Points on a hilly landscape, in no order, each with its height.
From any point a ball rolls to the lowest of the 2 points nearest to it. It stops when none of these is lower. Distance is the straight distance between rows; heights are no part of it.
z455 (h 43.1):  12  -8 -25  18   1  -2   6 -19   7   0   8   5  -3  19  -7  11   1 -10  -2   1  -5  -5  -3  -2   5  23 -15
z530 (h 40.6):  14 -13 -20  21  -2  -2   3 -32  10   1  -6   1  -2  12  -6  10   5  -3  -2  -7  -4  -3  -3   2   3  17  -9
z146 (h 57.0):  27   5   4 -13 -10  12 -14 -14 -15  -6   1 -10  -2  -9   4  -1   9  -5 -26   3   4  -7  11  -1  -3 -21  -1
z977 (h 12.2):   0  10  17 -18  -6  -9 -15  17 -10   5  10   6   2 -13  -2 -10   6   5 -16  -2  21 -13  18  -7   5 -19  -1
z522 (h 52.9):  -4 -15 -16  24  -6  -7  11   4   0   2  20  10 -14   8 -23  -6  -9   8  10  -1  -8  -9  -8  -1   2   4 -12
z959 (h 53.2):  16  13   7 -21   1   8 -11  -7  -3  -9  -2 -11   3  -3  21   2   0 -10 -27   7   6   7   9 -12  -5 -10   2
z61 (h 48.9):  -7  13  16 -13  -1 -13  -8  23   0   3  10  -2   9  -7  13  -4 -11   8  -7   3   5   7  -1 -10  -5 -13   3
z391 (h 58.6):  13  -1 -11  -3  -1   8   0 -10  -3  -9   8  -4 -10   6  -8   3  -8  -3 -18   8  -8  12  -3  -5   0  -7   0
z980 (h 43.9): -25 -11   5   6   2  -8  -7   5   1  12  16  15  -1   1 -17 -15   2  -2  -3  -4  15   2  23 -14  11  -2   7
z752 (h 29.3):  -9 -15 -11  13   7   0   2 -21   9   7 -12   6  -1   9 -10   2  19  -7  10 -13  10 -10  16   1  10  25   4
z5 (h 76.3):  29   9 -17  -2 -11  -5  -7 -20  -2  -4  -7  -1   3   4   6  11   8  -9 -16   1   2  -4  -8   5  -6   6 -14
z8 (h 35.7):  -3   3  -5   2   7  -9  -5  -4  13  -1   4   5   4   9  17   1 -10 -12  -6   3  -3  19  -3 -11  -7  16   4
z712 (h 75.1):  23  10 -11   7 -15 -18  -9 -14   4   2  -7   2   4  -5   8   5   6  -4 -10  -5   0  -6 -13   5 -13   8 -16
z755 (h 62.1):  -2  -6  -9  -1   4   1   5   8  -6   0   2   6  -8   7 -12   1   7   0  12   0   6 -14   1   6   7  13  -7
z256 (h 60.5):  12   0 -11  -2  -3   6  20   9  -9  -7  -4 -10  -9   1 -11  10  -9   6  12   5 -16  -6 -22  20   2  -9  -7
z102 (h 56.9):   6   5   1  -4  -9 -12   1  26 -15  -1  12   3  -3 -10  -6  -3  -1  11   8  -1   6 -19  -6   8  -1  -6 -12
z502 (h 49.0):  -1  -6 -12  18   3  -5   5 -19  18   0 -10   3   1   8   4   6  -2  -4   7  -3 -11  10 -12   2  -4  20  -2
z760 (h 64.4):  -1 -14   1   0   3  13  -5 -15 -10   2   2   3  -9   0 -18 -10  16  -1  -6  -5  10 -11  20  -6   8  -4   6
z987 (h 10.6): -12   9  10  15  -9  -9  -3  17   7   2  15   7   9  -4  13 -12 -24  -1   3   8  -8  19 -18  -9 -18  -3  -2
z170 (h 62.6):   9  -3   0 -10  -4  16  -6  -5 -19  -5   9  -3 -10  -1 -11  -8   7  -2 -18   8   6  -7  17  -5   7 -16   7
z310 (h 75.8):  30   4 -14   2 -19  -4 -13 -25  -2  -2   2   0  -1  -5  -3   9   4  -4 -26  -2  -3   1  -6   1  -9  -9 -13
z77 (h 30.5):   4  -1 -14 -12  16  19  20   7  -3  -9  -5  -4  -3  20   5  21   0 -10  18   7  -9  -6 -11  14   7  20  -9
z607 (h 53.7): -23  11  22  -8  -2 -15 -10  25   4  11  11   5  17  -9  11 -12  -6   9  -7  -1  15  12   7 -14  -3 -15   8
z765 (h 52.7): -11  -4   2   0   5   0  -8 -11   6   1   6   4   1   3  -5  -5  -8  -6 -15   0   1  22   9 -16   3  -6  12
z438 (h 19.5): -10   5   2  27 -11 -12  -2   7  14   4  14   9   6  -4  11 -10 -20  -8   3   5  -8   7 -16  -4 -16   7  -9
z847 (h 64.8):  -4 -10   1  -4   0  17  -3  -8 -13  -5  11   0 -10   1 -21 -10  -1  -1 -15   5   2   6  16 -10   9 -18   8
z193 (h 73.8):  14   9  -8  18 -15 -19  -5 -10   8   5  -8   8   8  -3  15   2   8  -4   7  -5  -2 -12 -13  11 -16  18 -17
z7 (h 53.0):  10   1  -7   5  -4  -1   0 -19  10  -1 -14  -7   1  -2   4   8  -5   5  -3  -1 -13  13 -17   4  -9  -1   3
z348 (h 40.9): -14   7  13  -9  11  -1  -2  -9  17   0 -26  -6  12  -3  18   3  10  -1   8  -8   7   9   9  -2  -1  11  17
z941 (h 33.2):   3  -8 -14  13   2  -1   1 -23   8   3 -19   2  -1   6  -8   7  21  -2  12 -12   7 -14   5   8   6  20  -5
z251 (h 59.0):   3   0 -10  -4   3   3  10  15  -7  -5  12   1  -9   7  -4   4 -11  -1   4   8  -7   1 -11   0   0   1  -4
z862 (h 30.8):   3 -17   2   9   0  15 -14 -37   0   4 -15  -8   1  -2  -9   0  20  -3  -6 -14   7   1  15  -3   1  -2  14
z719 (h 48.6): -16  -5   4   2   3  -8  -7   5   2   5  16  13  -1   2  -9 -11  -6  -2  -9   2   6  12  13 -17   3  -5   6
z885 (h 15.9):  -5   3   6  -7  13  -2  13  36  -5  -4   9   4   7   2  18  10  -6  -4  31  -1  -3  -8 -12   7  -5  19 -16
z447 (h 20.2):  -3   8  10  11 -12 -11  -7   9   7   3   8   1  10 -13  12  -8 -19   8  -4   4 -14  20 -22  -7 -20 -16  -1
z721 (h 38.0):  -9   4   2  -5   3  -4   1  24  -4  -2  22   8  -4   2  -3  -7 -18   0  -3   8   0  13  -1 -13   1  -4   1
z781 (h 50.2):  12   7  10 -19   7  19  -6  -3 -13 -10   2 -13  -1   4  18  -3   7  -7 -20  13   4   2  19 -12   4  -8   8
z930 (h 61.8): -14 -12  -9   2  12   9  15   9  -1   0   4   9 -12  14 -17  -1   6  -4  17  -1   1 -12   5   2  15  18  -3
z942 (h 42.0):   5  -9 -21   5   8  15  19  -3  -2  -8   6  -2 -15  17 -12  12 -11  -4   6  10 -19   5 -13   8   6  10  -7
z543 (h 7.5):   8 -10  -8   6  -1   2 -11 -22  -7   4   7   6  -4   6 -10  -3  14 -15 -15  -7  17  -9  24  -8   6  11  -4
z309 (h 47.1):  10   3  -2 -15   4  15   2   0 -12 -10   5  -6  -5   7   5   1  -2  -7 -15  12   4   2   8  -8   5  -4   3
z401 (h 9.5):  -1  -6  -5   4   1  -4  -3 -12   5   4  -6   3  -2   0  -8  -1   8   0  -1  -5   4  -3   3  -2   1   6   2
z454 (h 26.1): -15  -7   2  -6   5   6   9  13  -6   2  -6   2  -4  -3 -16  -3   9  10  17  -3   2 -12   2   7  12   0   5
z859 (h 39.9):  -5   6   6  -6   2 -11  -6   4   9   0   6   3   4   0  13  -2 -11  -3  -8   4  -1  15  -2 -11  -8   1   5
z163 (h 18.2):   6  -4  -3   0  -1   6  -4 -20   2   0  -8  -4  -3  -2  -6   1   2  -2 -11  -3  -2   8   0  -6  -1  -6   7
z994 (h 52.1):   9   1 -13   2   6   1   0 -23  12  -2 -19  -3   4  11  12  13   9 -12   1   0   1   6  -2   4  -3  24  -2
z819 (h 30.0):  -4   6  19 -13  -7  -1 -10   3  -4   7  -6  -4   7 -16  -6  -7   4  17 -13  -4   7  -1   9  -2   5 -31  12
z783 (h 7.7):  -4  11   6  -3   4 -11   4  30  -5  -1   8   5   9   2  24   2  -5  -8  18   1   6  -9  -8   6 -10  21 -14
z459 (h 32.0):  -1   7  10  -3  -7 -13  -6  12  -5   5  -6   4   2 -12  -2  -5   8  13   3  -7   8 -14   0   7  -1  -4  -1
z44 (h 66.6):   0  -5 -13   6   4   2  17  13  -3  -5   4   8  -5  13  -6   7   1  -4  28   1  -8 -11 -13  11   0  21 -14
z991 (h 40.8):  -3   3   5  10 -11 -26 -16  -3   5  13   7  16   5  -9   6 -13   8  -5  -5  -8  13  -9  11  -4  -7   4  -6
z916 (h 24.7):  -7  10  11  -4   6  -8   6  32   1  -2  10   0   9  -2  21   0 -15   3   9   4  -3   7 -12  -2  -8   5  -4
z266 (h 72.7):   3   7  -8  19  -5 -17   2  -4  14   2  -9   9   9   4  19   6   5 -10  17  -4  -1  -6 -13  12 -14  28 -12
z71 (h 31.3):  -9   0  -2  16  -2 -16  -3   0  13   5  10  12   4   6  14  -7 -12 -13   2   3  -1  13  -1 -10  -8  15  -1
z880 (h 45.0): -10   5   8  28 -17 -21 -12  -5  18   9   1  11  12 -12  17 -11  -9  -8   0  -3   0   5  -8  -3 -18   7  -6
z850 (h 71.7):  -1   5  -5  15  -1  -8   8   8  12  -1   0   7   8   8  20   3  -8 -12  20   1  -7  -1 -18  10 -18  30 -14
z142 (h 25.2): -22   6  20 -14   8  10   7  15   6   4 -11 -15  10  -8   5  -2  -6  18   8   0   2   9   7  -1   7 -25  17
z460 (h 74.3):  23  -4  -7   7 -17  -8 -14 -26  -2   2  -2   2  -2 -12 -13   1   7   4 -21 -11  -3  -2  -5   3  -9 -15  -7
z364 (h 50.0):   6  -6 -11  19 -15  -8   6   5  -6   0  19   8 -12  -2 -18  -5 -11  10   8   2 -10  -7 -15   6  -5  -5 -14
z527 (h 48.5):  17   7  -8  -2  -7  -9  -9 -24  12  -1 -23  -4  10  -5  14  10  11  -3  -7  -9   1   0  -8   7  -9  12  -2
z465 (h 44.0):  -9 -15 -11  18   4   1  11  -7   9   4  -8   3  -8   6 -18   5   7   9  26  -8  -8  -8  -8  10   6  18  -2
z358 (h 28.0):   0  10   8  20 -20 -13  -4  11   3   4   8   6   8 -13   7  -8 -18   8   5   1 -15   4 -26   3 -21  -8 -10
z192 (h 31.4): -16  10  10  -5   5  -7   1  35  -1  -2  24   7   6   3  15  -5 -20  -1   5   8   2  13  -5 -12  -4   3  -1
z872 (h 60.9):  12   2  -3  -5  -3  -1  -9 -10  -2  -5  11   0  -6   2   3   1 -11 -10 -27   8  -2  18   2 -14  -7 -10   4
z945 (h 54.3):  25  10   6 -14  -8   7 -11 -16  -7  -6 -14 -13   6 -11  14   4  12  -2 -21   0   5  -5   4   0  -5 -12   2
z360 (h 41.5):  -6 -18 -17  15   8   9  15 -14   9   0  -4   0 -11  13 -19   7  -1   3  13  -3 -12   1  -5   4   8  13   1
z632 (h 25.4):   4  10  18 -16  -2   7  -5   0  -3  -2 -15 -16   5 -16   7  -2   3  12  -9   0   4  -3   7  -2   2 -24   7
z233 (h 46.1):   2  -4 -12  19  -2   0  15   4   6  -4   4   1  -5   6  -1   5 -19   4  18   4 -26   9 -29   8 -11  10  -9
z681 (h 45.3):  18  -1 -25  18 -10  -6   6 -10   2  -2  16   6  -6  17  -8  10  -4  -6  -1   5  -9  -4 -13   3  -4  16 -23
z919 (h 67.8):   0  -5 -13  -1  12   7  21  21  -4  -8  14   6  -5  15   0  12 -12  -7  24   8 -11  -2 -16   9   3  19 -14
z14 (h 43.5):  -2   0  -4  -6   2   1   1  11 -12  -7  22   6 -12   3 -10  -4  -9  -3  -9   8   4   3   5 -10   5  -4  -2
z231 (h 69.1):  -6  -1 -13   7  10   0  13  19   5  -5  16   8  -2  14  13   5 -16 -11  22   8 -12   5 -15   4  -7  27 -12
z554 (h 56.3):  -2  11  12  -6  -5 -16 -11   0   8   4 -13  -2   9 -14  11  -2   5   9  -4  -7   7   1  -1  -2  -7  -5   4
z184 (h 59.9):  20   3   0 -12 -11   7 -14  -5 -21  -8  15  -1  -9  -7  -3  -7   8  -5 -29   4  11  -9  18  -6   2 -20   0
z135 (h 70.4):  -2   4  -2   5   4  -7   6  16   7  -3   7   5   3   4  16   4 -13  -7  12   5  -8   6 -17   0 -12  19  -7
z144 (h 33.7):  11   2  -8 -13   9  22  16   5 -13 -11  -8 -11  -6  13   4  16   4  -6   9  11  -8 -10  -5  13   9   4  -6
z54 (h 31.1):   1  -3  -2 -10   4  13  14  14 -16  -4  -2  -3  -9   0 -13   1   8   4  11   2   1 -19   3  12  12  -4  -2
z199 (h 57.8): -14  -5  -9   3   8   4  12  24  -6  -3  25   9 -12  13 -11  -3 -15  -4  12   7  -4   3  -3  -4   4  12  -4
z627 (h 51.9): -14   4  13  -7   4  -9   4  39 -10   2  14   8   1  -2  -1  -6   0   6  18  -2  11 -15   2   1   6   4  -8
z332 (h 32.4): -23 -11   5  15   6 -15 -12 -16  17  15   6  14   7   6   7  -9   2 -12  -3  -6  10  15  21 -13   3  11  12
z830 (h 60.1):  12  12  10 -10 -12  -5   6  26 -15   0   7 -12  -5 -15  -3   0 -16  18  -3   1  -5  -7 -12   9   0 -39  -4
z956 (h 62.3):   7   0  -6   6  -5  -4  10  12  -4  -1   3  -1  -5  -3 -11   1  -9  10  12   2 -14  -1 -22  12  -5  -8  -6
z141 (h 44.7): -34  -3  15  -9  15   5  13  32   2   5   1   3   8   4   1   0  -2   8  26  -3   2   1   4   0  11   4  11
z376 (h 49.1):  -4  13  10  12 -12 -23 -13  -2  17   6  -8   6  15 -15  25  -5   2  -2   5  -6   1   2 -11   3 -21   6  -2
z437 (h 30.7): -15  -1  14  -9   8  19   7   3   0   1 -14 -11   3  -5  -7  -6   2  14   4   3  -2   8   8   1  11 -22  20
z559 (h 39.0):   5   6  13 -18   3  10  -2   6  -9  -5 -13 -11   2  -6   6  -2  18   5   1   0  13 -22  17   4   6  -5   3
z858 (h 35.2):   1 -16  -2  11   0  17  -2 -27  -3   2 -12  -5  -6   1 -20  -1  13   3  -3  -8   0  -2  10   1   6  -4   8
z623 (h 26.2): -13  -2  15 -16  19  31  20   5  -1  -6 -18 -24  -1   7   8   2   4   4  19   9 -13   0   9   8  15  -9  18
z657 (h 59.7):  15  14   5  -8  -3 -16 -13  -4   7  -1  -5  -2  11  -6  21   2  -4  -5 -16   0   3  10  -5  -7 -11  -1  -1
z161 (h 42.7):  -8   8  19 -17   2   0  -4  12  -6   3 -11  -6   5 -13   1  -2  14  11   4  -5  16 -18  15   3   9 -13   4
z564 (h 58.1): -13  10  21  -5  -8 -14 -15  12   8  13   1   1  15 -15   4  -9  -4  15 -11  -3   8   9   1  -9  -7 -23   8
z284 (h 70.6):   6 -16   1  11 -10  12  -7 -24  -6   6  -3  -4  -8  -8 -27  -4   4   8 -13  -8  -3   0   6   1   5 -26   5
z168 (h 25.8):  -4  -3  -6  30  -9 -16   1  -2  12   6  19  14   1   6   5 -12 -13  -8   3   4  -3   1  -4  -5  -9  14 -13
z638 (h 61.9):   2 -12   2  -2   4  15 -16 -20 -13   0   8   2  -8   5 -12  -7  13 -11 -19   0  15  -2  28 -14   6  -4  10
z615 (h 16.9):  -5  11   4  -9   7 -11   0  26  -1  -3  10   4   5   1  16   0  -6  -5   5   4   7  -2  -2  -4  -1  12  -5
z992 (h 55.4):  -3 -11 -18  11   1   3  13   9  -6  -4  24   8 -18  14 -21   0 -13  -1   8   6  -8  -1  -5  -2   5   8  -9
z350 (h 54.2):  16   0 -19   4   2   8  -1 -26   3  -5  -6  -2   1  15   2  13   6 -12 -12   0  -3   3   0  -3  -1  17  -5
z263 (h 63.9):   5   0  -7   3  -4  -4   8   3   2  -2  -8  -1  -1  -4  -3   6  -1  10  14  -3 -11  -6 -18  15  -3   7  -6
z430 (h 48.3): -25  -1   9  -2   9  -4   5  31  -2   6   7   8   5   0  -3  -7   3   5  21  -3  10  -6   6   0   8   9   3
z804 (h 35.1):  -5 -10   6  15 -11 -30 -20 -18   8  13   2  16   5  -8   2 -11  14  -7  -8 -15  17  -7  20  -4   0   3  -3
z697 (h 37.6):   7   9   7  -5  -7 -14  -3   2   1   2 -17  -3   7 -17   4   3  14  12   9 -10   5 -17  -4  15  -5  -1  -6
z314 (h 38.3): -23 -10   8  11   2 -18 -15  -4   7  14  15  19   3   4  -2 -16   3 -12  -7  -5  16   9  25 -15   8   4   6
z116 (h 59.3):  -3  10  11 -11   8   5   7   1  12  -1 -17 -17   9  -5  15   9 -18  10  -1   4 -16  25 -15   0  -5 -15  15
z217 (h 26.0):  -8 -13  -2  18   2 -17 -10 -22  11  11  12  12   2   9   6  -7  -1 -18 -12  -8   8  11  21 -12   3  14   1
z511 (h 56.0):  -1  -8   8  -2   3  12 -15 -24   2   2  -1  -4   1   1  -5  -4  -4  -8 -23  -2   2  22  13 -13   1 -14  15
z569 (h 60.0): -14 -11  -5  -5  11   8  14  21  -3  -2   9   5  -9  12 -11  -1  -6  -2  18   2  -1  -2   0   0  10  12   1
z366 (h 18.4): -17  -7   1   2   9  -2   1   1   6   6  -9   5   0   0  -7  -5  10   1  11  -6   5  -2   8   0   7  10   7
z728 (h 57.3):   4   6   0  -9   7   5   7   1   9  -6  -9 -12   2   1  10  10 -17   2   1   7 -14  17 -16   2  -4  -2   6
z212 (h 66.8):  -1 -11   5   0   1  24  -6 -15 -10  -1  -3 -10  -7  -2 -17  -8   7   3 -10   1  -3   5  11  -4  10 -19  16
z21 (h 62.2):  17   9  -7  -8  -2 -10  -9 -10   3  -4   7   3   0   2  14   2  -4 -15 -21   3   2  13   1 -11  -9   5  -4
z879 (h 53.3):   8  -1  -6   4 -12  -6   1  13 -14  -1  14   5 -11  -6 -16  -3  -7  10   0   2  -2 -11 -10   4  -2  -9 -12
z803 (h 44.1):   4  -8 -19  12   2   3  12  -6   7  -5   6  -1  -8  12  -5   9 -15   1   4   6 -19  10 -20   3  -3  10  -4
z488 (h 55.9):   8  10  10 -17   0   0  -9  -5   3  -6  -4 -10   5  -7  14   0  -7  -2 -23   4   1  18   0 -12  -6 -14  11
z442 (h 43.4):   9   0 -13 -10   2  15   5   5 -17 -12  20   2 -14  12  -8   1  -3 -11 -15  14   2  -3  11  -9   7   0  -2
z295 (h 47.9):   2   7  -4  -9   7   4   3 -11   8  -4 -30  -7   8   5  14  14  24  -9  14  -8  10 -11   4  14   1  24   1
z698 (h 58.9):   9  -3 -13  -4   4  13  21  12 -15  -8   7  -5 -16   9 -14   7 -12   2   8  13 -16   0 -15  12   7  -9  -2
z202 (h 36.8):  10  -2 -14  -7   2  15  12   0 -11  -8  -1  -4 -10  10 -11   6   2  -5   1   7  -3  -7  -2   9   8   1  -5
z729 (h 58.3):  -1  11  11 -10   2  -2  -4  -2  11  -3  -6 -11   8  -6  13   3 -16   4 -15   6  -9  25 -11 -11  -8 -15  11
z748 (h 45.5):  20  14  -2  -7  -6 -13  -3  -7   8  -2 -23  -8  11  -7  21  15  12   1   1  -5   0  -9 -12  13 -11  11 -10
z224 (h 59.8):   4   2  -5   0  -4 -11   5  21  -8  -3  11   9  -5   2  -3   1   2   1  10   0   5 -16  -4   7   0  10 -12
z436 (h 56.6):   5   9   4 -11  -5  -4   9  31 -14  -4  16  -7  -4  -7   0   1 -24  11  -3   6  -7   4 -13   3  -1 -28  -2
z483 (h 23.5):   0   9  12 -11 -11 -18 -15  12  -8   7   4   6   5 -21  -5  -7   7  13  -7  -9  16 -16   8  -1   0 -16  -3
z15 (h 39.7):  13  -7 -28   5   3  19  16  -8  -9  -7   2   0 -12  18 -16  11   3  -6   3   7  -9  -7  -5   9   9  12 -12
z766 (h 30.1): -21  -4  13  -8  16  26  16   5   4  -2 -17 -18  -1   1  -4   0  -4   9  13   4 -11  11   2   3  12 -17  25
z494 (h 51.3):  23  10  -1  -8  -5  -4 -15 -22   4  -1 -18  -6   9  -7  18   8  13  -7 -17  -4   7  -1   3   1  -6   3  -1
z614 (h 66.7):  -9 -15   1   1  -5  10  -7  -5 -14   5   5   5 -11  -4 -31 -14   9   8  -3  -4  10 -10  18  -2  16 -19   7
z234 (h 29.6):  -1   3  14 -18  16  29  13   7 -10  -7  -9 -20  -3   8  12   1   9   1  10  13  -6  -9  16   3  13  -6  12
z753 (h 36.9):   7 -11 -15  24  -5 -10   2 -21   8   5  -2  10  -1   7 -12   3  16  -2   7 -10   5 -18   2   8   5  19 -15
z997 (h 31.7): -20  -6   6   6  -3  -2   7  13   0   8  -4   1  -2  -7 -20  -9   3  19  19  -7  -1  -4  -5   9   7 -10   6
z717 (h 36.7):  -9   1  10 -13  16  13   1  -5  11  -4 -21 -13   5   1   9   4   5  -2   2   1  -2   7   9   0   2   5  16
z585 (h 59.5):  -4   7  15  -7  -6  -8 -15  -7   9   6 -10  -3  12 -14   4  -6   2   9 -13  -9   4  13   1  -5  -6 -18  12
z313 (h 65.4):   7  -4 -17   6   1   1  11  -2  -2  -4  -3   4  -5  10  -8  10   2   0  12   1  -9 -10 -13  14   1  15 -13
z524 (h 62.9):  15  13  11 -11 -12   0   4  16 -10   3  -6 -18  -1 -20  -3  -1  -5  16  -9   1  -8  -7  -6  11   4 -40   5
z153 (h 33.0):  -5   0  11 -17  19  25   8   0  -2  -8 -11 -16   0   7  12   1   2  -2   1  11  -5   7  10  -3  10   1  18
z993 (h 50.1):   8   5  -7  -6   7   5   6 -14   9  -7 -25  -7   8   5  14  16  13  -6  10  -3  -2  -3  -8  14  -2  19  -3
z525 (h 22.9):  -6   7  22 -19  -3   2 -14  11  -9   5   4  -3   6 -14  -5 -11   7  13 -18  -1  17  -5  21 -10   9 -32   9
z136 (h 53.1):  -1   8  10 -13  -1  -4   3  19  -3   0  10  -6   2  -7   3  -1 -16  12  -7   7  -4  12 -10  -7  -2 -21   2
z334 (h 27.5):   5  -4   4   2  -7 -18 -25 -18  -1  10   5  11   4 -10   0  -6  14 -10 -20 -16  17  -3  20  -6  -1  -4   0
z277 (h 68.5):  -3 -16   6   2   9  32  -4 -21 -12   0 -10 -12  -4   6  -7  -8  19   0  -1   2   0   0  19  -5   8  -7  19
z677 (h 27.2):  -7  -1  -2 -16  21  17  21  15   0  -8  -6  -3  -4  11   5  14   0  -7  22   6  -9  -4  -2   9   9  16   1
z396 (h 50.9):   8  -8 -14  10   5   5   4 -28  13  -4 -15  -8   2   7   1  13  -3  -3  -1   0 -13  16 -12   2  -4  12   5
z409 (h 44.5):  -1   9  11 -13   3  -7  -6  10   0  -1   3   1   4  -4  11  -2  -4  -1 -12   4  10   5   6 -10   1  -7   5
z829 (h 56.8):   5  -2  -9  -4  -5   2  13  18 -16  -8  19   1 -15   3 -15   2 -17   6   1  10  -9   3  -9   3   3 -12  -5
z443 (h 40.5): -19   2   9  39 -23 -13  -7  -2  17  12   9  13  11 -12   6 -19 -15  -3   3  -3  -2   2  -7  -3 -16  -5  -6
z215 (h 18.0): -10  11  26 -16   0  10   0   7   1   6 -15 -21  11 -11   8  -2  -4  18  -8   1   0   5  12  -3   5 -33  15
z547 (h 23.0):  -5   4   3 -21  19  10  16  25  -2  -7  -2  -2   1  12  13  14   2 -10  19   3   3 -13   6   7   9  22  -6
z789 (h 44.8):  -7   7   2  -4  10  -7  -2 -10  17   0 -28  -5  10  -1  20   8  18  -4  15 -11   8  -1   7   7  -3  22   8
z888 (h 35.0):  -8   9  11  30 -26 -17 -12   3  11  10   7  12  11 -20   6 -14 -13   5  -1  -5  -4   2 -18   0 -21 -10 -10
z433 (h 56.4):  16  -4 -15  -2   0  14  -3 -21  -8  -6   5  -2  -6  12  -4   4   3 -14 -17   6   0   3   3  -5   2   4  -1
z575 (h 47.4):  16  -3 -20  19 -11  -7   9   0  -3  -6  18   6 -10   8 -13   1 -13   2   3   7 -12  -3 -18   4  -7   6 -21
z793 (h 38.8):   4 -14 -13  12   2  12   7 -20   2  -1 -12  -5  -7   5 -18   5   5   3   4  -5  -6  -1  -2   6   5   4   1
z598 (h 39.8):  16   1 -16  -8   2  25  10  -3 -18 -14   7  -8 -14  13  -7   3  -2  -8  -9  17  -8  -2   2   1   8  -5   0
z472 (h 46.9): -18   3  18 -10   1  -4 -10   8  -3   9  -3   4   8 -11  -4 -10  12  10   0  -6  14  -6  18  -6   8 -11  11
z869 (h 17.1):  -1   3   1 -15  12   0  15  31 -11  -6  12   5   1   8   9   9  -1  -7  21   2   4 -16  -4   7   7  20 -14
z426 (h 37.0): -15  -5   9  -3   5   5  14  24  -7   2  -4  -5  -2  -5 -14   1  -4  16  23  -3  -7  -3 -10  14   8 -13   4
z445 (h 18.1):   6  -8 -10  10   3 -10  -9 -23   6   5   6   7   1   9   0   0   6 -16 -12  -6  10   1  16  -9   2  17  -3
z387 (h 24.5): -17 -10  -1   3  14   9   3 -12   8   5 -13   4  -1   5  -8  -3  16  -5  13 -10   8  -4  16  -1  11  20  13
z516 (h 68.7):  -2 -17  -1   7 -10   7  -5  -8  -8   5   9   2 -12  -6 -33  -9   0  12 -10  -3   0   1   8  -1   9 -28   5
z875 (h 46.8):  -8 -10  -9  15   4  -6   8  -8  13   4  -5   7  -3   7  -2   0   1  -1  14  -5  -4  -2  -5   2   0  21  -4
z716 (h 58.8):   8  -9   4  -4   1  15 -18 -21  -9  -4   8   0  -4   3  -6  -4   1 -12 -29   1   4  11  20 -17   0 -11   8
z60 (h 55.0):  12   7  -2   1  -7  -9   3  -4   8  -7 -11  -7   3  -6  12   8 -13   6  -1   3 -16  15 -26   5 -15  -8  -2
z333 (h 25.1):  -1  -7   6   0   5  13 -11 -27   5   1 -20 -11   2  -4  -2   1   9   0  -8  -6  -1   9   7  -1   1  -3  20
z714 (h 41.9):   7  14   2  -2  -5 -18  -3  -1   6   2 -22  -1   9 -12  19   8  17   5  16 -12   7 -16 -10  17 -11  13  -8
z300 (h 59.6):  -2   0  -2  -4   8   4   5   4   0  -2   0  -3  -3   3  -2   1 -10   2  -3   6  -8  10  -7  -3   1  -2   3
z36 (h 72.5):  15 -11  -3   6 -11   3 -12 -26  -5   3   1  -1  -6  -5 -16   0   6  -1 -22  -6   2  -1   8  -2   0 -16  -1
z226 (h 18.5):  11  -4   0  -2  -6  -3 -21 -22  -5   5  -2   9   3  -1  -1  -4  23 -13 -20 -10  22 -13  27  -4   2   4   0
z229 (h 51.2): -26   6  18  -9   2  -9  -9  20   0  14   8  10  11  -8  -5 -16   3  11  -4  -4  17   4  17 -13   8 -16  11
z285 (h 57.2):  14  11   0  -2 -11 -14  -8  -4   7  -1  -5  -2   6  -9  12   2  -5   2  -8  -1  -7   7 -18   0 -14  -2  -4
z369 (h 52.5):  -1  11  10   8 -11 -23 -14  -4  11   8 -13   5  11 -16  14  -4  11   5   7 -11   8  -9  -2   6 -13   2   1
z703 (h 35.3):   1  -1   7 -14   8  17   6   7 -15  -5  -6  -8  -8   0  -5  -4  15   2   3   5   8 -19  14   5  14  -6   5
z221 (h 41.1): -31  -2  10  -5   9   8  16  25   3   5  -8  -4   6  -1 -10  -1  -1  17  27  -4  -2   3  -3   7  10  -8  11

For each start below, name the point where the ball stops.
z184 => z977
z21 => z401
z310 => z543
z712 => z829
z391 => z623
z585 => z987
z830 => z987
